A landscape with many valleys, sampled at points; each row gives a point and its height.
A ball rolls from a point to the lowest of its 2 nearest points, and stops where none of them is lower. Distance is the straight distance between rows; heights are no part of it.
Z841: [131  97  80 124 120 114 142 111  98 133 150 100  94 112 120 139 102 150
 122 132 141 129 170 130  96 135 106 142  80 129 169 152 112 102 106 140
  89 125 165 134 128 129 127 166 118 108 159 111 160  91 124  94 139 167
 115  81 167 159  96  94 146 134 159 132 124 122 126  97]  h=393
Z431: [157 107  92  87 110 130 141 122 101 112 152  70 156 147 101 113 130 117
 152 167 133 174 127 124 146 112 202 140 105 101 149 130 140 112 128 155
  83 177 110 129 134 146 131 174 105 108 131  88 164  97 121 106 139 165
  85  98 133 176 107  99 121 101 185 129 128 102 140 153]  h=622
Z890: [129  99  74  68 171 151 110 125 117 105 139 114 102 113  86 151 127 150
  82  85 142 104 144 117 128 151 148 148  95 117 153 141 114  65  95 112
  78  99 131 118 145 156 137 113 174 169 118 130 134 121  68  91  90 144
 113 100 179 128 171  68 102  99 122 137 114 163 140 139]  h=331
Z257: [ 79 125 111 163 149 175  79 125 135 121  97 171 148 123 143 143 147 128
 125 155 132 142 137 104 137 150  97 139 117 147 131 104 138  94 104 207
 168 151 122  69 126  91 118  99 137 116  43 127  78 142 141 129  91  62
 120 122 119 108 129 186 150 131  53 136 131 181 115  97]  h=212
Z635: [ 84 146 139 171 133 178  79  96 140 100 100 150 153 109 178 142 124 129
 138 183 122 135 111 100  77 165 115 138 144 122 101 102 137  82 117 209
 173 157 111  98 130  91 119 119 151 117  95 115  77 187 157 124 124  91
 107 122  93 147 167 204 147 112  91 115 110 152  99  67]  h=261
Z623: [127 112 109  89 150 123  81 173 114 118 149 128 123 129  97 133 134 152
  71 119 146  79 170  98 176 127 157 149  81 120 133 119 113  74 101 127
  96 114 132 106 156 154 134  97 129 147  90 106 103 122 104  82 141 141
 121 132 183 148 179  70 129 104  78 151 129 146 182 126]  h=293
Z683: [139 127 133 106 119 133 138 153 108 115 113 144 106 143 136  89 150 102
 154  91  73 125  72 148 109 103 111  75 169 116 148 124 127 119 179  74
 131  89 121 136 125 118 123 123 145 144  98 162 129 147 129 160 121 101
 154 153 123  87 125 140 125  93 125 106 114 139 155 130]  h=553
Z157: [139 119 102 128  90  93 130 142 181 144 104 173 146 122 148 117 183 122
 117 139 142 161 160 105 168 119 123  96 185  91 133  82 118 174 179 155
 114  94 123 136 157 149 135 127  90 113 105 133 104 108 123 127  85 161
 144 138 128 119 121 112 149 141 130 128 109  92 123 146]  h=523
Z509: [151 150 119  69 125 163 147 129 122 130 133  96 151 136  89 131 156  90
 126 121 131 184 115 120 175 119 182 120 126 115 132 141 148 128 151  94
  88 125  92 126 144 145 148 148 139 139 122 129 162 128  95 130  67 123
  99 108 151 116 142 116 115 103 141 124 146 128 131 176]  h=710
Z460: [123 111 139 156 130  99 101 120 117 139 128 131  84 120 134 146 116 139
 124 121 131  65 124 121 122 135 111 133 138 115 130 110  96 149 127 117
 144 139 176 125 127 130 118  86  95 125 171 174 123 157 143 157 128 114
 160 153 154 128 174 159 115 131 106 132 151 132 138 103]  h=108
Z970: [119 115 116 144 144 124 147 147 131 134 145 132 107 135 135  98 125 153
 117 118 148 123 159 117 117 139  97 116 145 136 111  98 147 132 125 158
 120  98 132 129 123 134 136 128 149 136 142 145 119 119 137 117 138 134
 152  98 119 122 107 127 129 148 110 147 170 129 132 108]  h=313
Z593: [150  73  93 123  77 108 156 113 117 127 128 151  57  90 102 129 116 147
 154  42 159 138 158 126  99 120 128 142 108 116 163 132 114  96 122 153
 115 145 189 139 141 115 108  92 148 138 133 138 172 113 115 107 108 137
 135 132 214 106 160  83 142 125 133  96 117 141  85  77]  h=174
Z144: [124 151 169 159 134 138 124 174 162 144 119 182 155 113 165 124 154 123
 103  76 150 118 130 118 122  94 116  93 149 135  80  91  96 157 148  91
 155  83 130 112 106 112 119  92  92 130 132 157  99 163 144 101 144 108
 183 178 141 122 154 144 135 140  98 131 153 134 158 120]  h=449
Z109: [ 69 166 155 142 166 133  94 163 177 129 139 131 189 135 183 173 155 107
 109 200 136 147 184 116 148 133 121 164  93 175  89 124 125 110  98 180
 167 130  56 110 129 123 104  89 139 115 108  59  76 119 175 114 171  93
 110 150 133 157  99 145 124 155  82 142 101 132 121 175]  h=385
Z233: [146  91  96 102  80 103 113 134 136 126 129  88 133 100  90 136 127 136
 144 186 121 144 114 105 160 109 187 142 106  86 164 133 126 138 108 134
  88 215 124 123 137 159 139 168  75 100 140 105 163 120 106 123 136 151
  94 157 139 198 142 110 123 113 194 114 129  89 112 152]  h=609
Z589: [101 112 156 136 115 153 107 146  90 105 112 177 109 156 125  88 140 134
 136 122 103 122  86 151  97 143 115 113 137 118 165 140 146 100 168 127
 165  88 124 124 139 100 118 123 135 146  48 137 108 160 128 153 130  85
 157 124 127  89 129 151 129  92  89 118 113 162 184  80]  h=571
Z553: [131 117  98 136 103 124 110 139 147 154  90 142 126 115 142 138 155 119
 119 110 114 113 159 108 116 126 102  71 177  90 151  75  84 174 167 124
 122  92 154 133 152 145 111 148 106 114 108 153 110 127 129 155  98 182
 140 134 131 114 151 103 128 140 116 133  79  94 139 140]  h=505
Z723: [ 94 104 135 138 166  68  87 126 167 122  91 130  86  98 136 129 123 147
  77  95 124  65 165 106 112 184  84 108 185 118 128  87 103 147 149 143
 132 130 153 130 147 120 140  81 176 112 123 146  74 102 114 169 109 151
 136 143 104  88 145 103 103 134 156 139  75 124 103 147]  h=148
Z982: [118 121 122 191 114 186 119  76 118 149 117 123 139 107 167 158 108 136
 146 152 118 130 115 141  54 147 118 132 123 128 115 109 110 150 115 134
 127 132 147 144  94 102 109 150 102  97 192 166 156 179 156 140 115 142
 136 103 124 153 164 170 120 122 133 139 158 125 133  94]  h=546
Z818: [ 80 124 131 208 159 190  97 119 130 131 106 190 132 133 136 148 122 144
  98  96 167 121 159 119 125 149  86 133  83 164 107 122 145 140  97 184
 190 135 162  69  98  82 110  81 161 112  53 118  76 129 133  92  98  83
 123 128 107  84 126 141 136 136  51 157 122 175  97  86]  h=262
Z91: [154 117  94  91  84 128 134 170 166 129  96 166 158 106 153 126 183  94
 116 151 171 159 137  81 175 107 159 123 184  95 142 112 129 165 137 145
 133 120 113 106 128 157 135 123  70 121  72 132 137 108 128 150  81 136
 126 125 153 144 162 126 145 137  86 136 120 118 138 152]  h=541
Z803: [107 145 172 159 149  43 126 162 152 156 151 107  86 132 121 126  87 153
  96 109 162  72 157 118 148 141 110 117 118 152  83 130 143 134 106 106
 137 112 158 118 135 134 158  75 121 132 164 143  84 103 107 105 169 120
 171 155 124 135 121 120 103 184 162 148 174 130 105 126]  h=280
Z999: [148 139 124  99 191  83 160 119 109 143 123 126  83 169 147  86  85 155
 133 112 145  92 113 161  86 135  69  95 169 155 110 134 148 132 140 101
 142 119 121 153 137 136 138 140 186 167 135 123 118 100 121 150 150 114
 137 115  73  96  92 124 124 120 131 133 120 124 112 146]  h=362
Z634: [156 154 129 163 142 115 170 133 129 167 110 178  92 130 142  89 112 150
 133  66 178  88 149 171 122 108  80 100 128 164 100 140  97 183 143  83
 153 103 178 144 116 124 112 130 121 135 134 125 143 106 129  81 155 135
 142 154 130  99 121 130 131 145 115 138 144 101 106 131]  h=394
Z342: [ 86 137 160 179 141 175  76  82 147 113 141 121 169 112 150 181 121 120
 141 210 115 150 113 117  96 162 136 161 111 126 109 109 164 101 132 198
 143 169  70 144 107  96 125 121 143 113 136 120  94 178 128 143 134 128
  77  88  69 150 122 191 122 140 130 116 128 143 116  86]  h=299
Z473: [120 128 117 147 124 133 125 108 141 140 127 113 161 130 149 130 115 126
 170 165 103 148 121 152  97 131 128  82 147 126 137 115 108 158 168 130
 121 134 121 148 125 142 141 169 128 114 138 127 132 139 141 144 129 167
 115 113  80 136  84 139 145 132 178 125  90  80 118 156]  h=631
Z77: [151  91  97 149 102  59 103 124 166 123 105 152  80 104 180  91 124 143
 114 143 102  80 138 101 111 140 101 143 174 101 141  90  82 125 147 162
 121 133 152 159 132 112 122 119 115 114 143 146 118 141 136 145 155 161
 147 187 145 147 134 140 117 128 153 119  97 100 106 118]  h=110
Z205: [123  93 111 111 100 144 104 110  74 111 115 162 104 125 119 133 131 122
 146 139 110 127 102 144 126 132 127 148 111  94 197 176 115 112 147 120
 127 102 149 108 128 106 119 160 102 113  62 115 125 164 133 163 114 138
 125 110 164 129 159 131 138  87 101 115 102 155 184  96]  h=590
Z116: [183 149 118  70 100 136 173 167 138 119 115 143 149 120 117 101 143 115
 118 147 181 163 133 112 177 111 168 135 164 124 113 138 163 150 132 145
 148 163  84 108 111 146 158 126 108 132  95 112 156  99 125 119  86 107
 113 126 158 128 147 146 172 122  76 127 144 139 127 138]  h=560
Z715: [149 145 124 166 106 126 136  71  95 127 123 111 110 136 128 154 124 141
 190 150 101 108  72 152 127 137 126 156 128 117 137 143 136 154 102  66
 132 128 171 154 119 100  98 141  65  98 196 176 170 136 165 153 140 100
 169 121 100 132 121 190 121 142 151 144 172 131 131 121]  h=468
Z695: [138 124 172  77 128 123 140 120  90  84 117 155  82  99 128 124 106 117
 132 108 113 108 106 151 125 121 157 142 107 133 151 215 170  57 131 115
 157 155  91 113 127 116 151 127 175 142  72 102 113 142 100 138 120  85
 105 140 145 105 179 124 139  93 136 109 106 168 129 102]  h=450
Z570: [130 126 121  88  90 154 110 121 109  95  95 132 145 115 155 135 152 107
 134 141 105 153 111 133 146 121 168 150 134 117 179 192 103 103 134 119
 138 123  91 109 124 114 129 180  95  85  64  96 131 149 134 160 100 141
  98 111 140 161 146 134 128  80 127 118  82 149 157 141]  h=605
Z710: [ 98 108 139 159 128  93 107 140 115 166 154 118  84 112  75 150  95 147
 110  71 148  72 130 136 163 126 108 131  59 138 126 152 106 160 109  82
 112 137 209 134 132 139 112  82 129 147 149 154 128 109  97 131 132 123
 150 160 166  99 158  81 105 149 126 138 159 116  96 131]  h=166
Z459: [129 122  95 111 152 131 128 139 102 161 162  85 123 135  95 138 109 119
 111 113 138 139 161 135 130 125 138 131  89 121 134 130 120 104 108 115
  75  97 147 124 138 152 136 151 139 130 141 119 140 103  99  94 127 164
 116  99 174 144 127  71 132 125 155 149 128 117 126 145]  h=365
Z26: [132 164 173 178 153 136 146 164 130 158 130 182 147 137 147 112 125 141
 128 101 167 107 144 160 128 113 115 104  82 166  86 156 105 167 130  75
 184 108 146 134 104 122 118 126  86 104 136 122 111 136 154  77 176 122
 157 159 129 119 130 148 130 172 100 154 179 113 144 123]  h=424
Z965: [ 94 106 100 171 119 124 135 108 123 156 168  74 153 130 109 145  72 162
 137 181 111 162 145 150  98 133 118 162  70 128 173 144 110 114 145 180
  81 137 131 144 127 133 150 180 151 131 129  82 131 126 121 101 173 172
 107 117 149 160 111 104 140 147 187 143  92 111 134  98]  h=427
Z92: [146 122 119  87 126 160 173 110 117  84 129 107 160 159 175 109 176 105
 150 151  96 190 111 137 131 134 146 143 157 140 139 136 157 103 126 139
 107 104  82 155  86 117 119 151 148  94 144 114 141 118 147 119 129 141
 127  84  69 133   4 116 112 126 170 129 117 147 135 155]  h=606
Z318: [130 144 113 148  95 118 118 128  97 145 135 100 150 126 106 141 115 129
 191 150  65 116  85 138 126  97 123 112  97  80 171 140 120 146 144  74
 109 148 151 138 112 133 105 160  84 134 150 134 164 152 151 152 139 130
 131 172 131 127 132 130 151 136 155 128 113  93 151 150]  h=511
Z588: [145 117 109 182 105 149  96  49 132 154 120  84 153 111 136 192 105 118
 155 171 100 105  82 121  77 133 153 140 111  97 147  83  94 140 111 119
 105 161 157 151 111 133 103 158  92 122 201 183 168 197 130 150 111 152
 140 113 107 164 166 169  98 127 158 120 139 111 112 107]  h=532
Z82: [110 143 167 209 122  49 158 144 147 198 132 121  96 144 141  81  76 163
  90  67 161  91 122 147 130 122 111 112  92 183  91 151 138 155 115  92
 148  85 196 130 124  96 133 108 134 162 137 128 115  96 103  82 200 119
 169 153 126 115  75 123 103 189 168 141 170 118  92 103]  h=322
Z128: [167 166 147 106 172 126 125  97 120 107 137 109 121 134 134 167 124 117
 133 132 129  79  94 121 121 132 137 127 159 121 104 120 145 141  94  67
 127 135 107 135 112 147 139 120 111 122 198 161 127 103 143 163 117 100
 150 117  80 136 135 147 114 139 136 142 163 143 145 165]  h=423
Z63: [162 157 121 127 153 133 173 138 135 148 111 183 111 123 123 114 133 148
 102  45 210 110 171 125 130 114  99 105 144 156 103 139 135 188 100  85
 169  98 135 106  99 143 129 110 127 148 136 158 138  88 145  95 101 126
 150 113 136 115 155 114 145 143  72 138 156 141 129 123]  h=428
Z461: [131  69 102 120 134  84 114 116 157 101 108 160  64 103 153  77 113 143
  80  87  89  96 137 131 109 164  81 140 162 114 139 114 100  78 152 165
 102 107 148 148 129  86 125  97 165 129 130 145 119 119 102 128 155 141
 153 166 140 107  94 110  98 129 191 117 106 112  74 111]  h=143
Z208: [113 133 136 102 133 171 107 146 134 129 164  94 166 153  58 122 157 108
 121 138 128 163 112 110 155 114 174 145  86 105 123 114 151  87 153 132
  81 123 101 131 176 133 139 123 173 177 102 109 163 142  61 109 113 113
  79 119 161  98 162 124 123  97 111 123 142 128 157 142]  h=700
Z747: [118 145 157 129 169 126 136 151 144 149 129 159  99 121 102 163 119 133
  80  69 201 102 170 119 170 122 122 125 115 171 119 163 139 167  92  78
 136  90 150 100 106 152 137 101 141 131 125 127  94  94 105  99 103 126
 129 129 145 107 139  92  98 148 107 157 154 140 114 128]  h=453
Z728: [133 130 100 163 168 173 124  77 136 124 104 111 141 104 186 162 114 138
 109 124 143 113 139 134  46 158 117 114 173 134 103  84  99 156 101 145
 159 106 124 126  92 126 111 182 134 108 198 154 135 147 161 149 110 151
 148  58  68 144 131 149 112 120 141 145 151 121 125 133]  h=561
Z39: [126 112 117 144 132  80  88 123 130 145 118 112  85 111 107 183 124 137
 102  76 147  41 126 111 159 152 104 125 118 122 115 115  73 152  85  63
 137 141 209 140 135 154 101  67  91 114 190 171 120 119 129 143 124 121
 178 165 159 118 183  98 107 158 127 143 153 134 108 138]  h=165
Z661: [131 144 121 140 161 131 118 153 165 144  98 152 135 105 153 163 145 118
  99  76 162 108 172 117 117 118 114  78 190 117 115  79  83 192 128 114
 148  94 125 120 140 175 118 128 118 121 151 147  99 113 141 136  90 157
 144 131 137 110 183  91 131 138 106 142  96 119 137 167]  h=487
Z45: [ 98 142 118 131 141 153 115 154 159 137 146 134 166 126 155 143 154 120
 110 165 150 156 174 109 135 128 125 137 137 138 100 102 124 128 104 179
 130 127  80 110 116 146 134 123 126 112 134 104 106 129 143 118 119 131
 117 123 143 156 123 137 136 138 101 135 138 121 118 137]  h=351
Z733: [ 96  87 123 167 115 120 120 125 100 137 149 140  84 107  85 145  74 156
 137  77 128 119 130 151 109 118  95 141  64 132 152 174 100 113 126 132
 115 139 197 135 136 116 109 114 150 147 138 127 157 138 116 120 127 126
 142 158 178 102 162  85 145 134 144 116 117 128 102  95]  h=223
Z96: [ 84 140 161 118 148 195  96 137 106 148 186  68 210 181  95 130 149 116
 125 142 106 174 128 119 127 121 162 136  86 128  98 115 129  79 155 171
  95 132  94 155 184 110 102 124 173 155 106  92 136 138 124 120 156 130
  60  99 139 136 129 114 130  98  90 127 125 137 173 146]  h=688
Z78: [125 143 138 135 107 134 148 147 137 143 126 137 139 155 120  91 159 136
 131 145 115 150 122 126 154 136 113 110 126 137 110 103 175 158 168 116
 122  86 131 151 120 115 132 124 105 131 138 149 124 132 141 108 141 125
 179 111 101  98  63 149 139 158 138 135 169 109 151 125]  h=271
Z53: [119 175 130  80 101 163 154 142 132 119 118 122 197 135 179 105 172  77
 148 150 114 200 128 112 156 123 139 119 174 159  88 149 124 122 145 176
 174 160  56 119 158 151 144 129 163 150  70  78 161 109 147 146  76 114
  75 103 121 134 108 145 149  95  87  91  98 144  87 172]  h=419
Z177: [113  93 154 136 100  65 108 151 151 130 169 114 107 116 114 124 103 142
 122 149  93 101 138 119 131 119 130 153  95 118 116 120 132  90 121 167
 104 168 146 139 142 132 151  92 119 137 167 130 115 145 116 120 171 128
 138 199 167 159 162 128 146 135 153 107 156 121 125 105]  h=210
Z638: [143 137 172 139 156 135 143 109 134 134 107 174  80 158 117  83 112 127
 109 105 117  91  97 165 122 138  85 115 150 167 137 167 151 141 167  98
 159 116 112 145 114  96 137 123 173 156 117 140 108 133 107 156 128  89
 137 157  71  63  86 147  98 124 142 136 133 135 105 123]  h=398
Z591: [151 164 118  93 124 183 182 145 108 125 103 174 153 139 124 109 142 114
  95  92 151 191 150 139 137 120 114 139 118 192 132 167 151 112 113 141
 180 122  83  90 105  95 136 124 164 160  48 104 134 120 131 105  72  93
 113 119 159  94 110 136 168 115  46 118 122 167 106 114]  h=352
Z289: [109 146 143 154 134 171 115 166 175 137  99 180 153  90 148 169 165  98
 101  82 165 147 159  98 144 104 141 105 171 132 115  98  86 181 139  97
 144  75 133 104 120 140 108  93  88 105 130 154 106 145 153 116  87 132
 151 162 178  98 188 117 122 140 100 131 119 140 128 137]  h=469
Z560: [108 160 161 134 108 111 178 183 113 153 138 132 144 169 105  74 133 136
 148 149 148 150 131 168 174 119  98 112  81 148 105 128 149 168 173 114
 135  93 127 145 147 128 128 149 132 156  85  76 113 133 126 100 161 129
 139 121 104  90  49 122 153 171 115 135 133  91 174 118]  h=208
Z702: [145 155 157 100 177  95 137 126 109 132 138  86 117 162 113 135  98 113
 142 133 121  90  79 136 122 113 114  84 144 131  93 105 165 140 123  93
 123 154 101 136 140 171 146 127 161 166 171 155 113 109 111 188 121 100
 113 109  73 104 136 124 123 127 121 120 132 118 136 165]  h=399
Z888: [158 137  97 132 149 131 118  93 110 123 113  72 143 127 168 143 111 142
 143 135  80 101 126 131  65 153 130  94 157 142 122  66 110 134  97 105
 116 126 148 140 107 141 102 172 135 114 203 178 146 122 162 161 154 168
 163  88  66 152  78 130 119 111 163 146 132 104 141 159]  h=576
Z946: [156 123  98  90 137 142 150  95  96  94 133  77 130 140 148 131 155 124
 159 131  67 154 101 127 102 141 156 103 163 109 145  81 163  95 104 106
  76 109 124 151 108 129 109 159 146 117 186 166 151 102 151 126 147 140
 153  81  62 138  59 119 108 114 189 120 141 136 142 157]  h=591
Z830: [127 136 134 156 140 186 134 132 134 126  99 213 135 146 117  96 158 128
 104  64 151 130 136 133 126 134 100 129 120 179 139 156 157 127 106 147
 205 129 119  67  94  92 112  98 175 150  35 125  89 112 126 106  74  69
 132 134 114  82 118 145 135 106  39 133 118 187 105  84]  h=308
Z920: [ 89 121 147 125 140 137 100 148 100 144 190  40 180 176 114 115 122 119
 132 158  99 163 137 148 104 133 148 119 111 112 105  69 155  99 169 192
 101 142 104 156 178 144 111 151 173 152 123 109 120 127 123 134 190 152
  97  90 116 137  74 109 121 123 146 126  98 123 167 124]  h=674
Z513: [144 132 114 101 144 155 146  99 128 139 133  95 156 175  75 134 152 107
 146 166 132 162  96 121 169 141 139 126 117 111 127 119 160 168 138  91
  83 111 135 144 145 158 131 144 144 147 154 145 156 121  86 126  82 126
 120  58  83 104  82 139 102 133 136 138 167 102 138 168]  h=720
Z147: [166 175 156  92 144 184 151 116 115 126 137 100 210 162 129 152 138  70
 170 142 138 173  89 126 144  98 177 115 157 135  91 110 124 164 152 146
 161 169  84 130 139 167 126 146 124 157 128 114 161 142 132 145  90 146
  77  75  88 135 144 165 145  96  85  90 110 110 149 154]  h=356
Z335: [189 133 102  81  88 107 176 131 136 110 114 140 110  92 103 102 113 136
 144 161 176 158 124 126 157 103 161 150 134 115 153 177 154 163 133 116
 135 175 116 120 117 133 164 154  81 118 112 116 180 104 129 113 117 127
  98 151 155 149 160 144 166 120 137 125 133 120 106 131]  h=578
Z540: [120 116 148 132 146 127  84 114 108  95 159 103 132 146 132 120 127 140
 136 174  81 111 129 137 118 142 152 152 103 115 132 118 156  82 119 153
 112 147  97 162 117 107 121 137 125 102 158 128 108 146 142 163 198 150
 122 108 110 163  86 141 116 143 133 125 144 133 184 112]  h=479
Z582: [ 69 119 165 137 167  84  92 163 182 130 117 138  97 108 112 172 129 120
  73 111 163  81 192  95 164 152 106 101 158 121 107  79 120 156 146 150
 141 105 139 119 169 148 137  71 163 139 118 140  53 110  97 136  98 131
 126 161 111  92 181 107 101 132 125 149  94 123 101 132]  h=198
Z681: [135 121  93 122  87  98 146 127 118 125 105 136  90 125 106 119 143 120
 176  96  88 121  71 138 126 111 108 108 149  91 186 144 131 151 162  65
 102 126 170 137 123 128 108 135 113 135 120 158 160 114 135 173 100 126
 157 170 145  88 119 120 147 124 150 121  98  95 112 150]  h=533
Z292: [121 162 138 110 112 143 163 172 113 144 129 139 159 155 104  92 119 124
 159 139 135 162 132 173 160 101  93 102 108 139 113 150 113 169 183 134
 140 124 105 129 158 142 136 169 142 152  75  81 140 149 139 116 129 140
  92 120 130 109 114 129 181 119 107 126  98  87 161 131]  h=270
Z995: [164 149  98 111 106 125 146  85  76 124 129 104 129 140 115 135 134 136
 186 155  91 129 107 149 136 133 135 144 105 111 158 166 133 127 102  60
 118 132 156 141 118 116 115 172  68  92 171 150 166 114 169 111 159 130
 139 112 117 147  99 149 141 124 157 141 145 115 137 137]  h=488
Z495: [135 114 142 149  92 111  87  64 113 108 137  93 138 122 122 174 110 112
 166 179  83 106  62 122 108 108 160 174 100  82 155 120 116  95  98 117
 110 158 150 141 110 100 107 133  71 114 180 138 143 208 123 174 155 135
 128 142 120 195 167 175  93 127 134 101 140 148 148  98]  h=517
Z976: [100  87 137 157 114 110 115 103 111  99 152  94 129 110 110 128 102 169
 140 180  74 161 117 150  89 138 145 188  62 111 162 148 142  49 120 180
  85 149 108 149 116 102 142 154 147 115 156  98 133 151 125 131 186 136
 123 138 138 158  94 124 118 156 200 118 123 129 136  79]  h=454
Z705: [114 115  90 119  91 166 123 105 140 100 109 135 169 106 159 134 147 109
 142 154  97 186 123 136 117 129 151 119 143 130 167 161  82 127 150 146
 122 137  94 126 114 116 129 200 114  77  91  96 135 146 146 139 113 172
  98 112 122 159 104 127 130  99 162 111  76 101 126 139]  h=617
Z879: [115 143 172  98 134 143 130 139 118  94 129 142 132 116 107 146 137 118
 110 144 128 147 138 118 184 123 175 169  90 157 142 210 174  92 105 129
 136 149  66 108 129 110 159 123 139 129  66  88 128 124 108 125 103  92
  98 148 143 110 141 115 120 110 111 135 143 164 138 136]  h=474
Z312: [129 188  98  85 135 163 178 153 133 149 124 125 196 148 142 119 160  99
 118 112 140 205 159 112 140 123 100 123 169 172  78 115 135 134 101 169
 170 124  81  89 134 139 143 116 171 174  80 107 145 104 153 102  61 115
 114  98 144 124 109 130 155 112  50 112 124 140 104 158]  h=391
Z653: [135  82 105 121 150  60 130 123 156 126  96 135  54 123 129  89 123 163
  91  57 113  89 134 122  97 161  75 115 192 115 143  98 130 118 145 138
 102 104 149 134 145 120 141  82 193 151 124 141 102  86  97 156 126 140
 161 145 129  77  93  65  93 128 175 130  97 135  88 145]  h=81
Z334: [115  73 130 106  99  95  93 168 139 119 155 148 105  96 102 127 130 134
  77 119 118 116 164  89 173 120 150 134  97 108 126 111 111  84  91 149
  90 130 160 119 149 142 131  83  93 107 131 123 110 143 102  89 149 134
 137 182 202 167 186  74 141 128 135 130 137 141 145 106]  h=253
Z884: [154  57  87 116  98 107 141 135 123  94 125 159  77  88 111 106 138 167
 102  45 158 121 182  97 102 133 125 135 137 110 135 112 130  81  87 178
 115 105 163 115 127 142 129  81 153 141 125 132 149  91 122  89 123 143
 138 114 181 124 170  52 121 124 116  98 122 169 121  82]  h=228
Z308: [185 165 104  93 169 118  99  81 125 115 124  73 158 155  98 194 145 110
 158 153 131 100  82  96 141 138 152 116 137 108 103 105 113 152  80  47
 107 156 113 127 131 170 126 131  95 111 210 168 151  74 119 146 155 111
 126 102  80 161 110 134 101 139 169 138 151 110 105 201]  h=446
Z602: [141  94 152 123  98  54 132 140 155 102 154 132  91 107 135 101 127 153
 141 183  93 104 112 129 154 105 152 172 130  99 117 146 159  90  89 139
 121 180 124 153 139 132 149 104  88  99 166 128 135 127 132 135 177  99
 150 195 126 172 138 150 127 143 148 107 165 119 114 116]  h=251
Z500: [141 114 162 114 148 100 148  97 121 100 114 171  56 124 120 119 105 131
 140  91 127  80 102 155 121 130 123 143 136 140 148 201 155 102 114  85
 162 156 113 114 117 107 154 108 154 134 123 132 119 135 113 147 116  82
 131 166 120 105 150 147 117 115 128 117 136 165 106 108]  h=429
Z875: [110 167 171  99 135 141 162 161 160 134 136 159 126 128  99 156 150  98
  84 102 182 148 152 112 199 116 159 143 118 184 129 173 172 149 101  98
 136 112  86  98 126 127 159 100 136 141  91 107 112 109 108 114  83 100
 130 162 156 107 130 115 110 138  99 143 163 143 111 152]  h=475
Z781: [131 110 124 123 125 101 111 132 147  87 116 156  91 102 167 122 120 124
 105 120 107  86 138 114  92 143 115 145 163 118 129 119  77 105 104 142
 148 105 142 110 109 119 137 120 108  96 139 140 106 156 142 149 140 133
 155 164 149 169 167 138 123 115 102 123 117 144 144 105]  h=42
Z633: [103 128 143 145 140 164 137 133 125 137 181  93 191 161 145  83 123 135
 139 162 109 187 133 164  83 130 123 131 118 139 102 110 148  83 172 194
 112 119 108 157 134 104 113 150 179 139 127 105 121 132 148 105 205 150
 101 107 123 147  57 126 147 139 158 126 108 124 131 102]  h=661
Z302: [ 62 140 171 169 157  73 104 182 164 169 128 111 102 112 135 148  91 144
  67  80 170  86 180 107 148 137 105  95 131 153  76  98 120 151 132 130
 132  89 162 104 151 142 137  74 140 136 130 139  59 118 109 104 143 146
 150 152 114  95 157  87  98 165 145 152 127 121 113 127]  h=240
Z47: [107 109 109 105 115 148 170 123 112 115 149  79 144 140 142 110 141 112
 146 159 119 207 127 128 137 136 166 148 125 120 161 152 152  99 148 178
  84 127  89 145 125 130 137 172 154 124 120  79 145 105 116 119 126 149
 103  70 103 143  57 108 110 130 183 110 120 120 116 141]  h=620
Z624: [131 148 158 169 138 108 176 127 112 165 142 111  79 141 110 101  91 145
 120  76 136 101 107 163 116 114 100 109 116 176  97 164 150 159 110  78
 134 110 184 133 120 102 125 132 138 154 154 148 151  93 114 112 159  95
 159 148 113  94  98 134 123 150 142 131 168 107  86 129]  h=359
Z469: [133 134 110 162 122 162 156 109 121 141 142 137 162 136 152  91 101 157
 170 167  86 157 126 165  75 128  97 135 112 136 133 130 113 132 176 143
 126 131 124 159 107 105 114 163 141 121 147 115 149 158 159 108 183 162
 115 134 103 143  90 156 146 123 161 127 107  94 133 114]  h=645
Z573: [156 182 153 111 126 148 157 121 116 119 123 139 159 151 115 113 119 103
 189 162 140 144  99 164 148 102 141 132 132 129 132 160 125 183 159  99
 164 152  94 125 123 146 142 160  98 123 124  95 141 149 152 138 114 127
  91 123 106 129 129 167 168 129 112 114 107 109 147 158]  h=319
Z17: [170 145 137 133 147 138 109  86 112 138 128 112 127 154 124 171 127  97
 158 171 152  68  63 122 127 121 136 145 150 110 120 112 113 168 119  65
 128 136 156 132 129 153 118 136  59 135 179 171 166 142 132 170 125  83
 137  91 100 134 166 187 118 131 120 142 160 137 148 134]  h=445
Z464: [124 112 169 142 109 100  91 117 124  92 128 119 116 139 150 122 139 120
 143 194  63 107  88 119 122 125 148 156 143  97 143 106 146 107 136 130
 134 128 119 156 114 108 126 120  89 106 143 139 119 166 140 179 166 117
 135 138 103 141 125 187 109 134 126 101 138 157 180 107]  h=498
Z893: [142 167 115  96 110 190 139 123  89 125 134 105 204 148 145 120 134 107
 163 153 138 208 120 131 124 126 162 134 126 144 110 141 117  99 142 179
 157 186  81 120 139 131 128 157 138 135  79  70 150 137 160 126 102 129
  64  67 135 158 128 142 162  82  76 113 108 136 117 133]  h=390
Z811: [166  93 101 109  70  96 139 145 169 117 112 150 104  70 136 119 133 135
 129 144 146 145 136 108 135 101 157 135 154  94 158 143 117 139 114 136
 114 170 136 125 136 153 143 145  75  96 124 127 160 124 128 119 119 158
 116 167 166 186 172 108 157 122 171 120 102 110 108 135]  h=594

Call two points neighbours if one is among the 2 nearest of the other. Go from one point of each pair to the other, from neighbour to neighbour, staying as low as possible. Name the highest point that can't be avoided.
Z593 / Z999 => Z875
Z593 / Z653 => Z733
Z560 / Z177 => Z540
Z653 / Z781 => Z461
Z560 / Z257 => Z109

For each start below, name the point where the ball stops.
Z540 => Z177
Z47 => Z177
Z53 => Z560
Z157 => Z653
Z63 => Z653
Z431 => Z653
